Points on a hilly landscape, in no order, each with its height.
From any point a ball rolls to the lowest of the 2 points nearest to it. It stops when none of these is lower. Distance is the straight distance between rows; heights are no part of it.
ganof: [ 85  61  93  99  86 101 139 139  78 150 118 165 172 169 139 128 155 203
 144 139 124 126]  (h 629)
zuv: [ 98  92 143 109  83  81 114 160 165 116 117 104  59 166  81 136 135 163
 159 128 126 165]  (h 366)
rup: [ 83 123 105 151 146 104  94  98 159 114 128 136  94 117 127 119 175  68
 130 138  98 177]  (h 510)
nuveb: [111 115 145  99 185 188 119  82 144 132  64 131  95  95 143 135 116 131
 160 140 114  67]  (h 339)
rif: [131 116 133 157  40 105 131 134 172 132 138 126  70 121  85 158 101 130
 144 141 129 117]  (h 282)
los: [ 85 146 104  89 170 167 131 138 114 130 107 117  98 167 157  99 115 153
 179 152 134 139]  (h 411)
kazek: [139 123 182 108 187 174 140 127 159 123  93 150 167 129 103  93 155  92
  79 126 135 116]  (h 187)
raso: [124 111 120 163  13 137 128 126 141 144 112 135  94 141 123 166  71 161
 153 119 166  96]  (h 223)
vev: [120 179  97 172 169 105 110  99 114 129 192  98 151  63 103 152 125 152
 129 127  62 114]  (h 639)
peda: [139 186 136 199 138 105 128  67  50 131 175 114 146  98 146 140 134  90
 153 105 165 116]  (h 565)
Suto: [152 150 124  74 114 100  97 156 107 120 143  90 122 153 173 145 103 167
 150  78 179 121]  (h 167)
dafi: [140 125 140 151  84 114 151 122 143 127 164 146 157 126  91 128 149 100
  91 110 172 106]  (h 289)
Bived: [113 163  84  67 125  95 142 140 122 102 181 129 140 143 108 152 159 150
 151 148 105 137]  (h 686)
Fefil: [124  87 135  74  68  80 145 131  95 112 113 125 107 163 102 168 132 173
 192 151 143 128]  (h 451)
kobek: [101 112  98 203 123 111  81  78  93 145 131 127 145 115 147 139 166 108
 141 107 127 153]  (h 588)
Rarit: [166 114 142 119 184 153 114 117 168 144 105 136 133  68 143 126 123 104
  88 121  76  88]  (h 288)
nem: [159 180 156  60 137 168 143 147 113 114 131 122 106 183 141 110 123 109
 146 106 200 105]  (h 192)
Nef: [108  97 119 136 120 114 144 135 174 118 146 166 170 124  73 123 174 118
  71 141  96 128]  (h 338)
nota: [113 149  90 172 126  98 145 136 106 105 150 140 138 146 128 105 139  84
 126 175 103 220]  (h 429)
fur: [ 97 112 139 151 133 163 120 123 166 155 110 133 161 119 118 112 120 154
 102 104 141 105]  (h 216)
Kapir: [161 180 170  66 116 160 165 158  98 119 143 102 119 180 101 126 109 154
 162 133 188 107]  (h 236)
kuvas: [111  81 137 178 146 157 105  71 110 149  70 151 187  99 138 120 138 126
 122 124 113 133]  (h 436)
Zoko: [137 144 152 175 145 156 136 156 154 138 125 108 122 132 140  86  99 109
  92 116 160 152]  (h 423)
sesam: [129 166 126  60 124 157 140 134 103 130 127 154 141 169 176 115 133 117
 148 112 195  94]  (h 151)
debam: [105 111 134  90  57 108 136 146 116 140 120 163 157 194 128 115 134 156
 149 121 185 127]  (h 389)
basak: [ 60  59 102 140  88 133 118 100 103 158 100 180 173 157 120 141 164 188
 138 131 110  94]  (h 654)
vod: [130  90 117 195 102  93  79  90 127 150 144 106 105  83 121 159 152 132
 132  96 105 115]  (h 585)
Bik: [100  86 135 135 110 158 142 145 132 156  90 136 129 149 151 122 107 173
 118 109 153 112]  (h 140)
rez: [154 168  78 101 138 130 128 133  73 115 145 138 147 129 213 140 100 123
 125 120 139 123]  (h 490)
Dofav: [118 125 125  90  52  77 102 156 140 118 132 107 139 189 121 136 106 171
 158 114 172 146]  (h 331)
vuziz: [113 136 125 142 192 104 111 141 119 127 163 103 168 116 135 110 162 148
  92  91 125 146]  (h 529)
dera: [122 167  83 119 133  88 126 146 133 115 203  97 118  99  96 156 131 168
 137 139  76 130]  (h 667)
mele: [121 122 145 150 143 137 104 113 193 136 131 148 185  89  84 105 146 107
  74 108 109 118]  (h 287)
Gakiv: [140 145 114  57 145 119  84 144 166 105 120 104  23 135 152 140 122 108
 167 115 117 125]  (h 211)
zuset: [153 113 109 135 154 140 119 142 191 142 122 152 128  85 139 128 125  99
  62 139  48 119]  (h 258)
tafa: [111 172 138 157 162 138 144 138 115 128 151 113 156 149 130  79 128 104
 126 130 162 163]  (h 383)
dinog: [134 134 138 115  94 121 109 145 125 143 132 103 112 148 169 128 101 145
 141  66 208 117]  (h 47)
nuziv: [134 160 144 146 204 169  84  92 175 115  99 128 146  80 149  81 108  69
 107 111 116 133]  (h 308)
Mer: [ 95 129 166  95 181 177 122  83 147 130  86 155 174 123 110  92 155 107
 135 124 145 106]  (h 145)
pezi: [ 97 140 104 118 151 177 129  95 115 143 109 120 108 115 150 141 113 144
 172 144 130  95]  (h 374)
vofi: [164 165 135 152 124 107 143 106  75 125 160 121 136 103 161 145 125  92
 122 100 172 109]  (h 544)
lin: [ 84 155 127  78 149 170 132 105 135 151 124 164 178 148 137 110 162 128
 138 115 168  79]  (h 84)
dogu: [118 125 131 136 123 159 144 117 158 127 102 150 101 121 131 130 121  88
 118 152 126 126]  (h 191)
Pibe: [121  74  96 169 112 101 103 101  80 146 134 104 115  99 140 169 144 176
 146 116 104 118]  (h 549)
Farev: [ 91 124 121 172 152 112 133 124 147 114 129 119 104 124 100 104 154  89
 132 166  93 199]  (h 476)
tonub: [127 170  85 203 132 124 130 106  95 129 195 124 207  83 104 143 120 161
  97 129  94 108]  (h 602)
kidek: [ 59  81  97  95 132 163 127 106 109 158  80 171 153 147 159 139 141 183
 144 138 105  94]  (h 674)
gemi: [118 172 147 141 174 135 159  96 119 114 152 128 164 114  86 110 159  79
 134 158 131 136]  (h 334)
mutar: [222 171 144  91 145 142 147 174 162 124 154 106  52 110 122 134  85  98
 121 149  81 104]  (h 333)
Vef: [148 119 128 135 138 109  94 105 182 137 132 132  58  75 144 139 140  64
 116 118  80 113]  (h 120)
karib: [165 200 145 123 164 139 179 136 121 105 182 112 127 104  92 131 127  99
 119 150 125 108]  (h 290)
lilem: [114  83 104 105 131  91 149 152  66 137 138 127 179 157 145 120 149 196
 133 138 124 149]  (h 604)
mim: [137 113 142 111  64 161 176 161 138 119  71 179 119 175 142 131  75 118
 121 162 146 133]  (h 446)
suk: [110  97 158  98  61 144 183 150 121 131  89 188 142 180 113 134 121 146
 129 147 153 100]  (h 424)
dipad: [115 115 117 118 163 111 134 140  75 141 153 105 174 130 152 124 149 189
 126  95 146 118]  (h 570)
Bega: [108 121 135 148  86  90 123 149 184 130 155  99  67 128  66 128 131 136
 149 131 117 145]  (h 327)
rukeb: [159 122 176 153 133 147 175 151 156 128 129 144 166 121  81 105 141  98
  63 134 144 122]  (h 232)
lir: [151  96 123 199  68 107 131 121 108 129 115 145 119 130 159 131 118  77
 107 129 155 175]  (h 301)
mero: [151 146 160  73 116 138 155 174 110 130 154  94 144 170  90 133 125 194
 129 102 177  96]  (h 293)
fasov: [168 187 118 112 141 118 127 137  72 115 158 122 140 134 210 128  94 110
 123  85 185 116]  (h 516)
namol: [ 95 104 130 108  80 105 159 120  81 141 147 119 133 154  88 143 146 195
 194 146 159 104]  (h 404)
kef: [149  93 124 164  85 129 134 115 132 126  92 163  87 114 161 149 118  73
 108 136 131 140]  (h 246)
fareb: [129  87 114 103 106  75 113 120  86 128 140  96  95 122 140 172 144 173
 172 111 133 128]  (h 502)
vum: [168 137 158  82 101 133 139 183 167 113 114 106  66 158  94 141  87 147
 135 149 115 135]  (h 486)
Nofo: [164 137 147  91  68 136 152 157 150 105  97 133  80 155 125 154  76 110
 140 161 147 125]  (h 468)
lopu: [147 107 131 178 114  70 145 147  84 109 132 121 125 144 153 108 132  86
 120 141 145 212]  (h 369)
Diz: [140 150  97 110 123  98 136 140  54 116 142 144 155 157 190 112 122 108
 149 153 139 170]  (h 455)
Rap: [182 202 143 107 161 168 163 141 166 124 168 114  92  92  95 134 105  96
 121 154 107  82]  (h 315)
banur: [144 163 162 165 205 133 117 150 149 132 144  83 107 104 127  83 114 111
 108 114 113 150]  (h 457)
berep: [156 108 138 112 111  88 149 161  86 109 122 130 144 167 149 116 131 114
 127 145 151 182]  (h 417)
Lel: [106  85 102 129 153 157 129 122 170 136  89 162 154  96 117 138 131 137
  86 160  47 123]  (h 204)
basi: [186 164 160 130 186 133 123 192 154 122 154  71  54 135 108  86 106 120
 115 130  87 166]  (h 482)
kolov: [ 92 101 102 158 148  93  89  90 119 129 132 146 151 115 143 123 192  92
 115 110 110 168]  (h 548)
Dipon: [146 108 124 215 135 161  89  56  98 137  98 144 223  74 109 138 126 139
 129 126  84 135]  (h 503)
bugo: [ 97 100 127 141 116 176 138  89 155 135  72 175 123 109 120 151 122 113
 122 158  86  99]  (h 126)
Renoz: [124 187 105 112 206 169 100 103 166 103 129 137 134  99 155 100 128  67
 108 128 108 121]  (h 277)
rar: [145 147 122  74  99  85  91 179 136 106 142  98 141 185 139 130 106 159
 130 105 155 167]  (h 266)
nup: [117 107 154 100 127 138 163 151 100 146 131  95 131 150  94 136 136 210
 156 120 161  95]  (h 348)
pez: [113 153 137 151 220 113 101 127 139 122 154  89 147  87 112  99 141 135
 109 117  82 150]  (h 491)
fezir: [ 84  65 134 111 110 125 120 152 107 152  79 134 122 179 171 114 123 188
 144 102 162 145]  (h 215)
meref: [135  89 121 125 112  92 138 110 117 110 117 131  62 110 116 168 157  95
 153 167  90 151]  (h 438)
ked: [146 109 134 150  48 112 121 131 114 141 117 117 116 145 159 143  86 142
 142  96 198 125]  (h 149)
Tolol: [118 183 100 112 157 162 139 134 166 110 146 139 117 125 123 116 125  85
 115 155 109 139]  (h 242)
Fezeg: [115  92 145 107 126 100 144 147 131 111 105 107  60 154 101 130 140 140
 166 156 115 170]  (h 398)
Kaz: [130 102  95 138 132 110 128 120 131 131 160 149 200  86 108 146 162 152
  69 124  85  97]  (h 391)
sele: [134 148 125  85 139 127 107 124 184 104 126 132  35 118 131 133 142  63
 144 130 121 121]  (h 176)
lugaz: [159 134 102 229 122 154 117  76  86 141 136 137 212  75 116 158 117 134
 103 142  82 109]  (h 553)
kub: [133 120 140 205 152 166  85  75 147 139  86 135 158  74 154 105 105  83
 104 116 111 147]  (h 368)
bitan: [142  84 162  99 178 168 127 107 145 138  68 146 121  91 152 141 129 122
 104 116 112  64]  (h 314)
ruf: [184 151 166 104 122 114 119 205 167 114 146  70  63 165  79 112  90 152
 125 141  95 173]  (h 499)

Where does a ball stop that starts at each point below?
Nofo -> dinog
Fefil -> lin
Fezeg -> dinog
dafi -> lin
peda -> bugo
rup -> bugo
ganof -> karib
lugaz -> bugo
nuveb -> bugo
basi -> karib
